Points, in no order, along strands that fork and pass close to each other.
In the rows, zero is written as 128.
Two points are linked if the straight distance between their rows is under 94.1. Some points are linked to none.
Q659: [124  85  70 115  84 128 141 111 114 104 133 183 103  90 139 150 106 112
 122 118]
Q919: [ 85 108 117 153 101  97 122 128 161 100 124  94 134 105 173 154 165 178
 137 154]
Q403: [149 140  98 127 121 127 126 131 123 139 132 160 100 127 103  57  69 109
 137  99]
Q557: [157 144 109  91 190 179  99 140  89 197 118 116 127 157 113 159 127 172
  66 148]
Q738: [ 90 117 129 127  79 115 146 178 103 127 105 105 139 118 197 121 172 132
 145 146]
Q308: [155 126 174 142 145 140 136 118  63 103  97 100  92 122 131 178 104 162
  82 160]
Q11: [133 150 171 132 113 158 125 136 101  94 110 122 114 132 101 124 142 124
 131 155]
Q705: [160  86  84 134  91  94 130 118 203 126  76 151 121  84 146 153 109 145
 163  81]
Q405: [110 144  97  90 104 163 155 159  70  70 168 135 117 116 153 106 146 139
 116 134]
Q908: [133  67 130 125  94  91 180 126 154 135  98 152  96  94 135 116 146  79
 145 129]
Q375: [145  88 111 146 118  71 175 142 140 106 209 158 116 122 116 112 111 162
 122  91]
Q222: [123 155 121 113 152 155  85 150 117 162 144 131 138 147 101  74 110 140
 117 127]
Q464: [141 135 133 148 200 143 115 106 126 103 180  77 116 142 112 165  92 192
 136  75]
Q800: [131 144 136 141 147 166 113 110  96 171  78  88 109 144 150 180 131 166
  83 166]
Q401: [185 133 143 106 146 164  99  95 177 170  68 119 135 143  87 156 126 153
  77 142]
Q625: [128 104 109  75 110 145 126  88 110 119 124 189 138  96 126 168 152  47
 159 164]
Q273: [100 111 140 185 122 121 151 154 157 116 157 138 108 153 109  78 102 125
  98 114]
Q934: [105 124 122 119 100  87  63 104 165 138  96  93 178 115 188 155 162  98
 112 143]
Q416: [180 126 149 112 153 159 107 112 119 173  77 101 122 166 110 175 155 165
  79 167]
Q218: [126 129  64  97 129  82  70 107 156 147 128 150 156 101 166 110 100 104
 110  83]
Q192: [ 86 110 152 119 125 136 128 145 118 148 110 117 154 134 163 124 178  91
 159 202]
Q994: [ 98 132 149 109 132 157 133 106 138 135 123 116 150 153 143 124 177  66
 122 198]
Q574: [112 126 152 122 119 109 158  93 181  75 114  95 105 108 124 123 179  88
 139 148]
Q413: [151  91 116 110 104  95 175 118 128 130 105 163  96  90 122 141 137  50
 183 113]
Q204: [107 155 141 128 137 197 136 169  79 142 155 149 138 137 150 123 114 103
  92 154]
Q123: [117  90 125 109 135 100  85 164 138 169 150 171 139 124 122 140 125 179
 170 136]
Q510: [120  95 148 140 102 131 121  74 164 105 135 156 118 122  98 164 118 116
 102 158]
Q993: [181 134 145 144 120 140 123  97 156 127 114 170 105 120  83 109  72 118
 162 117]
Q161: [ 64 125 109 105  83  99 117 153 112 113 102 106 145 119 193 111 156 109
 108 151]
Q726: [143 163 156 163 121 159 185 164  39  86 166 137 107 157 140 156 124 150
 130 148]
Q371: [102 110  84 117 166 112 105 130 158 170 170 112 170 143 134  65  97  82
  99  92]
Q453: [113 154 109 108 180 182 100 116  62 127 148  79 100 131 137 145 119 147
 101 101]
Q506: [104 110 121 105 130  95 173 161 117 109  88 125 124  84 138 178 200  72
 149 103]
Q858: [ 95  92 131 145 169 159 126 115 119 107 223 102 139 149 112 125 115 116
 117 109]
Q639: [175 127 156  86 108  97 142 141 113  99 127 128 122  96 118 113 177 165
 197 143]
Q635: [130 139 181 147 136 175 121 171 101 170 116 125 139 170 118  82 140 107
 142 180]
Q392: [149 104 120 113 145  93 116 104 196 188  90 132 144 114 120 121 129  69
 183 140]
Q46: [114 135 173 175 124 159 144 165  96 150 126 103 111 161 133 113 121 140
 145 172]
Q787: [107 135 104 138  99 102 165 115 121  70 166  98 108  96 145 131 170 180
 114 153]
Q905: [127 127 101  95 107  81 129  77 191  91  78 111 146  67 149 139 138 105
 140  98]
Q425: [164 136 163 125 140 154 124 146  96 134  89 135 101 117  98  99  85 129
  74 119]
Q76: [134 118  89 135 103  93 126 156 191 121  92 134 131  80 154 131 116 153
 120  59]
Q601: [120  98 156 120 122 107 114 118 179 188  99 139 161 131 114 119 155  93
 161 177]
Q947: [153 155 130 119 128 147 160 157  77  64 154 121  91 127  93  82 114 138
  99  84]
Q351: [106 139 109 106  74 111  91 154 118 124  77 119 169 120 146 171 162 107
 128  72]
Q729: [160 132 151 118 123 184 137 159 100 172  78 140 115 132 101  98 111  99
  81 141]
Q206: [120 107  92 105 120  79 110 104 138 146  74 124 129  91 146 171 147  38
 149 106]
Q404: [ 88 131 158 135 132 100 121  86 201 116 109  86 138 118 139 126 166  74
 138 180]
Q789: [151 162 164 140 135 158 113 125  68 110 120 106 108 136 104 162 126 167
 121 148]
Q725: [145 147 132 118 137 123 126  66 193 184  92 117 143 162  98 108 158  43
 116 139]
Q563: [ 51 135  92 129 161 138 100 128 116 148 182  92 154 154 170 106 141 135
 143 138]
Q378: [136 126 142 125 105 154 141 121 104 101 120 154 112 133 115 117 115  91
 121 160]
Q301: [104 110 126 115 116 135  95 124 134 167 133 152 161 134 132 154 158 159
 165 194]
Q216: [137 158 128 138 170 128 127 121 176  69 167 116 119 108 113  83  98 178
 113  71]
Q339: [146 160 167 158 147 149 172 191  40 120 124 122 100 155 136 136 108 153
 131 131]
Q921: [ 84 147 121 142 162 166 108 136 101 164 172 120 138 179 136 116 136 147
 131 153]
Q990: [ 98 114 126  83 104 137 145 180  94 132 137 170 147  99 179 124 129 100
 132 146]
Q603: [117 109 110 109 138 104 126 144  99 108 224 138 124 135 125 147 124 182
 151 110]
Q96: [110  97 133  98  95 101 113 162 130 145 101 144 149 108 143 136 151 129
 160 134]
Q402: [144 157 180 129 136 203 157 154  74 139 112 134 139 147 134 188 129 104
 102 171]
Q786: [100  97  96 160 102  82 132 139 184 147 117 151 108 115 158  89  90 105
 117 105]
Q520: [131 126 143 162 123 156 125 133 179 185  93 119 144 167 100  89 113 101
  82 160]
Q964: [147 188 138 166 156 123 166 113  44 103 137  98 107 160 126 180 103 187
 134 109]
Q382: [119 156 119  97 127 133  79 150 146 180 117 141 159 143 114  70 136 118
 144 150]
Q175: [ 99 120 127 113 100 136 138  84 148 107 109 134 144 131 140 124 154  50
 104 175]
Q350: [156 122 154 145 211  96 127 131  71 172 144  98 109 145 145 167  88 178
 101 156]
Q752: [152 163 190 180 167 104 136 136 104 140 118  99 112 168 106 156  85 192
 137 126]
Q864: [170 136 103  99 124 109  92 107 207 141  78 147 151  82 150  79  96 118
 179 118]
Q838: [ 91  99  90  96 142 103  97 162 132 166 175 139 166 115 147  92 119 100
 121  73]
Q278: [101  96 124 119  89 112 167 186 103 126 120 154 128 102 175  98 156  98
 119 130]
Q851: [161 131 173 175 120 130 149 168 110 147 105 131  92 147  88  87  81 123
  98 110]
Q302: [140  95 105  80  76 124 147 165  96 120  99 163 120  88 144 153 151  85
 150  99]
Q391: [141 120  99 120 100  82 150 143 163  95 110 102 138  78 151  98 175 160
 118 110]
Q814: [113 107 129 124  99 101 167 124 155 118  79 123 117 124 151  81 142  49
 137 136]
Q913: [ 69 124  77  96 113  92  76 114 133 116 135 133 152 112 187 154 140 126
  89 120]
Q953: [156 108 126 126  97 107 175 203  67 121 168 163 139 108 146 143 152 151
 157 144]
Q79: [182 148 196 148 121 114 165 120 124  81  96 106 118 128  80 131 125 130
 146 126]
Q305: [127 134 134 129 206 164  92 131 168 136 178  81 149 145 100  99 106 147
 151  83]
Q809: [ 82 141 123 149 163 183 136 160  71 136 184 124 123 163 150 128 127 124
 118 123]
Q562: [181 106 138 102 192 118 131 137 120 198 101 120 112 160 125 140 108 171
  59 152]
Q365: [144 120 152 140 196 103 134 148  42 122 140  88 110 132 140 166  91 165
  97 125]
Q808: [104 146 124 131 115 129 115 115  99 107 165 136 131 139 146 153 148 192
 169 162]
Q638: [183 108 152 114  87  95 159 102 147  96 129 165 114 105  96 120 123 122
 172 125]
Q604: [111 120 158 106 123 125 136 113 117 109 144 134 124 113 122 162 185  96
 175 185]
Q193: [ 95 106 137 171 168 163 114 127 120 130 196 137 121 149  98 149 109 141
  93 114]
Q804: [ 98  97 138 108 111 112 120 156 136 141  89 109 148 110 152 145 169  79
 139 154]
Q802: [156 153 162 137 140 127 103 144 145 115 146 131 120 136  96 107 119 175
 166 142]
Q179: [128 140 162 129 127 211 137 141  93 123  95 115 121 124 141 162 130  88
  70 177]
Q373: [176 139 167 128 114 121 151  87 135  59 122 136 112 114  72 140 122 122
 151 114]
Q628: [ 85 147 122 135 121 161 123 118 118 103 136  99 126 128 131  85 117 103
  59 124]
Q311: [ 71 146 107 127 103 129 126 134 117  87 137 106 138 136 173  97 139 106
  88 160]
Q581: [117 154  98  99 129 176  93 101 108 107 126 139 155 155 124 143 128 122
  63 151]
Q866: [128 115 171 181 116 154 146 152 134 139 119 142  97 155 112 105  96 116
  80 140]
Q594: [142 150 179 137 157 178 126  84 104 138 102 115 127 158 108 183 161 128
 151 193]
Q670: [129 157 106  98 163 193  92 136  94 148 129 134 146 166 106 149 133 140
  68 145]
Q986: [136 131 126 143  99 106 158  99 172  48 155 125 129 103 129 135 142 183
 123 141]
Q115: [129 140 151 178 126 131 184 163  71  91 205 139 120 173 124 143 124 167
 116 145]
Q597: [107 159 156 127 152 161 113  84 147 146  98  78 156 150 109 135 182  93
 141 188]
Q796: [175 129  88 132 121 133 114  50 191 162  85 138 131 131 116 117  94  65
 145 135]
Q937: [167 133 185 165 156 131 122 174  74 161 115 128 117 164 123 171  94 151
 120 173]
Q92: [150 144 131 161 169 122 180 117 102 119 209  78 123 166 110 119 135 185
 182  75]
Q744: [166  90 150 146 119 102 116  89 206 124 131 175 138  98 103 138 106 135
 172 134]
Q22: [161 136  64 127 114 105  92  86 215 167 103 158 149 138 137  96  73  97
 134 123]
Q853: [104  86  73 112  80 105 128 147 116 120 124 167 130  94 140 173 122 133
  99  90]
Q292: [155 160 133 155 190 106 163 142  45  98 166  75 114 160 111 158  96 191
 128  65]
Q128: [143 113 125 142  80 129 208 132 100  63 138 151 112 115 134 116 150 113
 107 151]
Q627: [122 122 101 128 121  81 138 181 136 142 143 103 132 104 151 111 165 203
 165 105]
Q958: [131 162 136  98 138 171  92 118 126 135  63  81 134 127 117 120 132 137
  63 138]
Q930: [191 129 111 125 109 135 124 118 135 153 101 161 103 130  88  75  85  89
 171 132]
Q312: [101 138 129 111  90  95  81 162  93 133  84  84 174 119 176 157 168 113
 142 104]
Q69: [ 89  93 100 131 112 133 160 139 123 137 158 187 102 136 144 104  87  79
  97 110]
Q841: [102 121 172 140 117 122 142 142 146 122 104  98 125 124 136  67 148  62
 136 157]
Q920: [162 126 163 163 141  97 138 140 105 106 189 174 132 156  83 142  80 159
 133 107]
Q842: [113 115 105 142 103 123 194 155  84  99 175 136 125 112 178 161 184 177
 141 162]
Q845: [162  90 154 132 108  73 140 102 212 107 102 147 122  91 129 146 138 144
 181 126]
Q854: [137 108 106 111  83 103 144  82 175  72 123 148 116  83 127 131 129 149
 118 120]
Q252: [139 108  77 120 124  96 145 102 174  81 154 164 105  84 122 129  91 160
 110  83]
Q885: [158 128 136 136  97 169 120  88 121 124  93 167 109 120  93 118 100  90
  95 134]
Q915: [159 160 166 125 147 169  97  82 202 145  83 130 155 135  73 138 118 143
 117 145]
Q344: [117 131 121 144  96 119 160 115  80 107 145 119 125 132 164 157 175 179
 171 169]
Q307: [110 148 126 146 161 150 110 125 154 111 134 107 119 129 119 103 104 125
  57  87]
Q441: [133 141 121  76 112 134  93  97 143 133 103 145 162 112 138 115 150  95
 154 157]
Q799: [ 94 126 132 103 137 102 169 123 131  88 112 136  97  90 132 118 192  40
 127 136]
Q354: [ 82  93 109 159 115  86 136 165 174 146 153 121 125 107 148 127 133 160
 116  71]
Q906: [144 139 195 154 128 139 171 124 111 100 109 106 106 142  96 113 151 110
 154 155]
Q927: [133 177 143 170 160 162  76 106 145 155 132 103 128 148 114 148  99 212
 150 136]
Q890: [103 145  99 119 112  93 132 159 151 100 131 111 129  96 162  76 144 178
 148 122]
Q93: [105 102 146 158  96 104 146 149 154 133 137 144 108 136 138  91 123 144
 133 145]
Q719: [ 96 107 107 127 162 116 137 122 174  89 214 101 150 119 133 121 133 158
 140  83]
Q528: [ 97 106 132 140 165 126 153 132 146 117 209  82 125 159 113 103 119 140
 128  88]
Q338: [ 94 128 107 111 144 152  90 133 103 166 169 154 162 161 152 145 154 155
 133 170]
Q5: [141 108 129 102  91 101  92 151 170 152  82 149 151  92 109 168 136 141
 173  75]
Q114: [131  96 125 136 109 115 114  51 191 126 110 152 121 114 111 155 121  82
 137 159]
Q916: [111 157 160 120 114 126 128 105 158  72  95  72 113 111 124 105 157 113
 149 138]
Q297: [153 119 158 151 151 157 107 146 130 193 118 139 130 165  88 144 109 155
  87 160]
Q60: [150 124  92 118 133 120 112  39 179 145 112 160 119 119  93 151 122  51
 151 154]
Q118: [ 60 122  92 125 131 124 122 164 108 126 169 113 139 124 185 114 147 151
 138 142]
Q992: [126 104  89  96  69  95 116 156 106 130  68 146 131 111 146 163 143  86
 147  59]
Q747: [115 109  89 127 136  91 118 144 175 102 149 131 145  75 160 168 137 199
 121  91]
Q195: [121 123 116 142  66  95 151 145 160 114  68 102 134 111 124 182 162  70
 137  65]
Q839: [108 135 142 113  96  74  78 153 152 154  72  85 180 112 189 119 159 101
 122 124]
Q568: [ 97 131  89 116 152 101 100 113 186 137 162 140 139 116 133  64  82 102
 118  67]
Q914: [168 121 200 148 139 156 143 168  84 134  98 146 133 149  98 144  97 121
 117 160]
Q288: [174 106 155 145 199 120 116 133 133 181 121 119 114 128 120 137  78 174
  60 129]
Q200: [ 96 173 159 168 161 154 173 148  42 168 162 123 102 178 153 126 116 161
 144 107]
Q165: [101 179 112 147 162 157 123 108 127  91 163  72  99 135 133 117 139 178
 133 105]
Q631: [130 144 133 107 193 164  92 162 134 146 163 100 151 144  93  70 114 117
 140  97]
Q2: [100 147 107 139 150 112 139 111 130 107 186  98  96 136 148 106 147 182
 155 113]
Q208: [177 136 115 123 118 175 136  94 132 143  62 146 105 132  83 129 115  58
 107 128]
Q558: [104  81 125 148  82  85 137 120 205 112 102 113 125  88 149 167 154 113
 119 104]
Q480: [153 119 145 127 153 109 123 132 123 109 197 148 126 133  79 108  96 156
 140  87]
Q158: [ 75 116 134 130  97 123 114  93 149 106 119 107 140 129 177 174 164 131
 134 183]
Q613: [128 147 124 112 178 173 128 126  62  81 175  86  97 129 105 149 123 152
 106  82]
Q281: [193 130 131 147 117 117 133  95 155  87 147 194 104 120  90 125  70 157
 145 112]
Q345: [176 167 159 140 111 112 176 133  63  79 128 115 136 152 116 118 148 164
 196 151]
Q53: [133 186 159 180 148 128 168 168  40 142 139 108 111 189 139 137 119 181
 169 126]
Q591: [116 130 147  88 110 100  96 140 155 116 108 117 151  96 139 102 152 156
 179 158]
Q152: [167 149 131  87 124 127 104  98 174 107  83 122 130  93 113  75 111  96
 169 118]
Q143: [124 143 125 146 158 149 107 137 175 193 109 109 141 165 103  84 105 119
  56 121]
Q661: [136 126 141 153 201 157  92 115 181 143 152 110 133 134 101 155  78 159
  81  88]
Q85: [106 158 135 122 124 171 157 176  79 109 155 150 116 136 134  74 114  95
  89 122]
Q13: [105 106  81 138  70 105 139 162 123 121 107 129 140 105 142 174 163 155
 104  70]
Q191: [147 122  79  66 109 151 121  77 111 149 110 182 145 122 123 143 141  45
 122 160]
Q714: [171 134 149 135 103  90 178 165  75 106 159 137 142 142 122 128 152 159
 190 147]
Q44: [123 116 119  79 106  99  67 145 138 141  90 143 153  97 151 157 135 148
 152 111]
Q876: [174 114 128 100 221 142 120 132  77 195 142 105 127 143 133 162 108 185
  84 148]
Q485: [174  99  89 117  95  88 139 121 152 128  80 155  99  77 117 146 114 124
 189  81]
Q980: [108 163 142 159 165 170 120 101  65 167 116 108  95 150 151 179 118 180
 120 135]
Q264: [133 109  60 149 102  90 122  92 199 124 104 146 102  89 164 150  75 129
 151 103]
Q610: [135  97 116 138  91 128 190 137 113  96 159 171  95 125 129 106 108 107
  94 113]
Q923: [151 154 152 126 125 112 105 128 166 100 123 118 141  99 125 102 126 183
 188 142]
Q102: [164 131 158 104 159 184 148 106 124 168  54 127 115 142  92 139 136  51
  81 141]
Q731: [114 108 156 171 181 155 125 156  77 133 165  99 101 156 115 148 102 129
  74 120]
Q51: [133 102 134 109  95 108 196 121 120  69 119 134  89 102 134 141 170  72
 123 131]
Q6: [128 121 168 182 108 113 163 170 122 125 146 126 123 158 128  93 139 169
 141 150]
Q624: [133 114 151 132 180 170 128 179  75 143 173 144 120 145 107 134  91 104
  89 106]
Q27: [118 150 101  84 105 179 119 145 104 138 112 169 162 133 144 101 120  62
 118 154]
Q662: [137 179 162 167 158 140 141 141  75 142 142  89  92 157 120 102 113 186
 175 110]
Q521: [100 189 111 104 127 156  89 106  96 139 119  85 143 145 163 111 157 162
 160 166]
Q120: [141 143 130 123 143 136 154 141  71  67 185 120 107 140  94 136 126 159
  79  95]
Q995: [140 113  60 140  96 119 108  74 166 121 115 164 107 107 141 131  81  90
 141 136]
Q295: [100  88 107 124 113  96  73 173 145 191 109 155 157 131 146 139 110 107
 120  89]
Q832: [107 123 108 132 123  78 103 178 181 142 114 116 153  94 166 110 114 157
 124  71]
Q388: [121 144 116  94  92 111 127 115 146  96 105 125 117  93 132  66 111 105
 147 114]
Q722: [154 142 151 176 175 111 124 124 124 102 177 107 114 160  89 175  83 198
 103  87]
Q63: [ 86 207 106 108 164 179  91 121  98 152 136  84 141 158 156  80 134 146
 125 133]
Q180: [125 192 141 138 187 160 112 141  60 171 134  99  96 157 128 114 122 173
 158 106]
Q361: [135 109  98 116 116  85 104 102 173 168  68 122 141 110 159 140 111  50
 177 104]
Q91: [113 142 151 124 155 118 112  75 193 138  91  86 140 128 112 100 177  46
 116 152]
Q486: [147  96 105 108  85  99 171 164  85  96 158 151 124 101 144 154 168 166
 132 132]
Q831: [125 116  87 123 125 100  81 105 179 183 114 143 168 125 158  99 108 107
 111 132]
Q870: [137 121 157 147 132 162 141 104 178 168  80 130 143 159  90 112 153  54
 103 155]
Q317: [150 101 136  70 111 128 136 111 108 115 129 200 123  93 117 162 156  87
 184 138]
Q189: [175 123 151 131 142 146 125 130  75 122 120 172 106 143  87 175  69 126
  78 120]
Q469: [104 158 113 163 168 128 179 123 100 138 202  89 104 155 146 100 148 181
 192  89]
Q545: [156 154 185 143 156 174 150 164  50 169 100 111 122 158 158 165 110 127
 110 169]
Q220: [137 114 146 157 211 118 152 145  44 131 164  68 116 159 119 171  98 155
 137  91]
Q712: [141 193 154 122 143 183 105 130  70 167 103  93 107 145 126 109 135 180
 160 145]
Q617: [125 128 152 149 115 162 112 104 128  98 147 151 101 128  95 170  98 146
  79 148]
Q690: [121  83 112 128  84 109 180 160 136 107  93 118 139  88 136 178 195  86
 129  88]
Q655: [ 96 144 152 151 133 178 122  91 127 136 118  94 129 157 130 159 158 130
 145 199]
Q334: [132 149  96 115 112 117  99 110 147 182 105 152 173 150 140  68 119  86
 109 141]
Q877: [146 144 103  88 125 168  87  93 134 126 107 140 148 145  90 114 126 131
 100 149]
Q959: [117 148 110 118 132 129  88 110 191 120 126 139 148 126 132  86 114 150
 125 133]
Q687: [112 134 117 112 120 145 111 123  98  88 191 150 122 141 123 144 131 157
 122 136]
Q477: [119 122  95 104  80  85 118 117 142 114  76 133 123  84 170  98 110  87
 132  92]
Q600: [144 128 198 145 146 169 119 116 128 166 128 128 156 168  76 164 152 116
 149 198]
Q90: [147 156 116  77 123 178  91  90 152 157  97 144 177 174  98 142 157 123
 114 161]
Q108: [ 87 117 114 133 144  93 109 153 178 149 189 129 146 114 144  88 113 165
 141 125]
Q387: [ 95 116 108 140 110  81 102 137 203 105 123 120 147 107 180 156 146 189
 136 108]
Q522: [170 116 184 143 142 168 153 143 101 163  67 144 117 141  98 143 119  72
  95 153]
Q164: [147 124  99 130 155  93 150 125 190  90 163 150 121  89 124  89 102 156
 127  61]
Q896: [116 105  91 118 117  92 117  60 159 154 101 127 135 114 156 173 145  26
 124 134]
Q489: [153 162 150 158 179 158  81 113 175 139 125 127 127 133  96 151  93 182
 105 126]
Q976: [106  98 107 129  99  99 150 203 122 137 122  97 136 120 164 121 175 173
 134 110]
Q576: [ 99 183 156 131 128 153 105  90 157 102  96  56 138 139 120 125 161 112
 134 162]
Q614: [140 116 137  92 115  91 102 140 106 129 159 171 137 110 117 145 112 188
 176 135]
Q457: [170  91 131  71 107 107 157 142  94 116 101 177 112  88 124 127 158  92
 179 125]
Q884: [ 75 103  84  96 129  91  78 156 124 183 144 155 174 132 162 129 137 117
 108 119]
Q791: [ 98 119 104 122 127 117 146 157 117 109 174 146 107 121 129  52 114 114
 113  85]
Q241: [111 152 149 128 119 143 120 150 132 128 106  93 126 135 126  55 129 112
 126 146]
Q820: [135 129  86 109  96  96  76 121 133 151  87 130 144  98 192 108 105  81
 125  74]
Q611: [117 140 131 133 136 184 130 170 117 183 109 121 147 178 129 103 136 102
 100 174]
Q310: [126  88 110 122 112  91  94 163 171 194 118 177 155 111 135 124 109 152
 153 116]
Q750: [148  77 133 154  93  82 165 108 202  94 112 129 115  94 120 167 154 121
 148 103]
Q869: [ 90 176 114 119 162 171 106 130  97 117 136  85 111 136 125  99 138 159
 113 106]
Q632: [162 159 124 150 149  86 160 136 101 102 204 109 134 151 117 120 123 196
 161 101]
Q911: [ 93 133 109  89 116 146  97 140  98 129 143 176 166 123 152 116 128 106
 109 156]
Q185: [115  92 125 107 160 114 122 157 114 122 214 149 132 123 108 110 126 147
 150  90]
Q901: [169 137 121  90 124 194 135 115 134 175  96 163 158 164  85 157 154  96
 112 162]
Q525: [141 120 141 118 128 197 139 113 127 153 116 178 154 151 110 152 144  54
 121 179]
Q277: [100 149 117  94 113 121 101 131 121 135 118 112 151 116 173 112 161 162
 187 165]
Q965: [115 126 113 136 167 146 101 127 178 172 155 137 155 165  95  70  90 103
  91  94]
Q459: [154 113 128 134  79 110 130 180 153 137  71 141 143  89 107 153 158 143
 173  61]
Q977: [119  93 168 128 123 117 100 108 168 157 133 137 162 134 112 154 156 123
 162 197]
Q420: [166 147  81 111 105 183 134  86 139 158  73 158 139 168 105 120 117  56
  86 133]
Q599: [170  86 119 101  91  84 132 127 142 120 116 173 118  94 119 147 120 147
 161 110]
Q169: [191 127 142 131  88  91 167 136 101  87 141 163 110 126  94 112 109 123
 141 122]
Q467: [129 120  82 138  92 136 147  83 132  99 128 183  87 113 112 121  83 105
 124 124]
Q918: [136 106 155 145 171 156 159 152  66 115 193  93 131 160 120 138 118 138
 143  91]
Q30: [ 90 111 119 116 111 107  94  95 183 118 110 116 158  98 153 161 148 123
 115 167]
Q951: [ 81  72 103 153 117  88 114 139 175 131 154 160 126 117 153 131 105 144
  97 105]
Q283: [113 108 101 123 106 138 137  70 151 152 102 155 157 144 148 151 152  23
 108 169]
Q734: [ 66 125  88 161 126 116 154 146 105 148 172 104 117 148 192 119 171 182
 151 134]
Q925: [171 157 171 107 121 115 130 120  89  73 136 116 121 127  92 136 149 154
 193 162]
Q481: [122 119  84 126  89 101 178 145 125  94 123  82 131  88 153 122 196 163
 106 129]
Q463: [120  72 148 151  87  89 169 145 163 116 116 125 123 114 132 117 157 111
 131 151]
Q188: [120 106 121 144  86  74 115 112 183 118  66  94 137 105 163 166 139  81
 119  84]
Q331: [140 160 125 115 163 145 124 139 111  80 154 104  96  99  99  81 111 154
 108  70]
Q671: [ 99  94  74 145 101 134 130 102 135 158 136 173 124 143 138 104  76  82
  84 140]
Q741: [113 164 128 150 198 156  87  83 126 139 171 102 128 138 122 158 105 200
 153 103]
Q560: [123 138 144 154 188 142 108 115 146 121 122  82 100 110 117 129  90 177
  67  98]
Q777: [151 180 132 161 138 110 169 119  73  93 161 110 123 155 115 153 120 209
 164 128]
Q775: [160 141 173 136 132 151  91 110 156 140 113 139 145 140  85 119 125 141
 139 154]
Q412: [120 123 131 174 108 114 173 124 110  84 188 144 115 154 116 159 109 155
  99 142]
Q989: [105 110 126 125 183 141  87 112 180 115 207 104 163 133 127 104 109 149
 158 100]
Q780: [104 136 118 112 156 153 128 152  86 112 175 122 117 133 114  79 117  95
  99  83]
Q73: [120 168 164 144 112 185 157 101  65 115 102 110 104 149 157 159 163 137
 164 157]
Q357: [136 135 154 176 123 131 136 107 130  82 162 128 114 140  94 161 103 183
  85 112]
Q673: [167 133 164 141 105 116 136 147  91  97 151 177 123 151  76 129  89 131
 135 130]
Q100: [ 94 131 119  92 151  71 155 138 141 134  96 133  98  93 136 140 183  37
 148 115]
Q967: [134 126  74 134 115 157 120  93 155 180 118 174 133 169 119 118  87  70
  90 150]
Q140: [149 116  94 120 123  97 163 146 128 131 150 161  96 108 116  47  94 112
 145  75]
Q978: [111 154 163 161 126 173 146 104  62 120 114  94 101 162 138 176 124 173
 131 147]

A fork is a point with three links, a tip a point with one. Leave the first point through the second and follow the links. Name the first fork or tip that comes.
Q747 / Q387 -> Q457
Q714 / Q953 -> Q638
Q854 / Q986 -> Q738
Q558 / Q188 -> Q208
Q128 / Q51 -> Q744
Q992 / Q351 -> Q747
Q921 / Q338 -> Q994

Follow the links from the first point to the second, and from the first to the third. Name the last point that the two ways share.
Q866 / Q673 / Q853 -> Q638
Q744 / Q373 / Q545 -> Q208
Q574 / Q563 / Q350 -> Q994
Q120 / Q76 / Q920 -> Q638
Q123 / Q977 / Q600 -> Q597
Q937 / Q625 / Q947 -> Q522

A fork is a point with three links. Follow the links from the first point to the second and name the forks in between, in order.
Q638 / Q655 -> Q11 > Q789 > Q978 > Q591 > Q96 > Q994 > Q597
Q864 / Q114 -> Q831
Q485 / Q241 -> Q638 > Q11 > Q208 > Q522 > Q93 > Q908
Q614 / Q591 -> Q371 > Q597 > Q994 > Q96
Q916 / Q980 -> Q597 > Q994 > Q96 > Q591
Q992 / Q11 -> Q457 > Q908 > Q93 > Q522 > Q208
Q22 / Q712 -> Q357 > Q53
Q557 / Q277 -> Q876 > Q220 > Q869
Q91 / Q252 -> Q597 > Q994 > Q96 > Q591 > Q869
Q128 / Q486 -> Q208 > Q11 > Q638

Name the points in between on the shortest way along the links from the first point to the second, in order.
Q371 / Q85 -> Q965 > Q143 > Q520 > Q870 > Q725 > Q91 > Q404 > Q574 > Q916 > Q576 > Q597 > Q994 > Q175 > Q283 > Q896 > Q206 > Q361 > Q392 > Q601 > Q977 > Q301 > Q338 > Q921 > Q809 > Q204
Q581 / Q632 -> Q670 > Q557 > Q876 > Q350 > Q365 > Q220 > Q292 > Q964 > Q777
Q670 / Q164 -> Q557 > Q876 > Q350 > Q365 > Q220 > Q292 > Q964 > Q777 > Q632 > Q92 > Q469 > Q2 > Q165 > Q869 > Q453 > Q613 > Q120 > Q947 > Q331 > Q216
Q661 / Q469 -> Q560 > Q307 > Q628 > Q311 > Q161 > Q738 > Q976 > Q627 > Q890 > Q391 > Q481 > Q787 > Q986 > Q854 > Q252 > Q164 > Q216 > Q331 > Q947 > Q120 > Q613 > Q453 > Q869 > Q165 > Q2
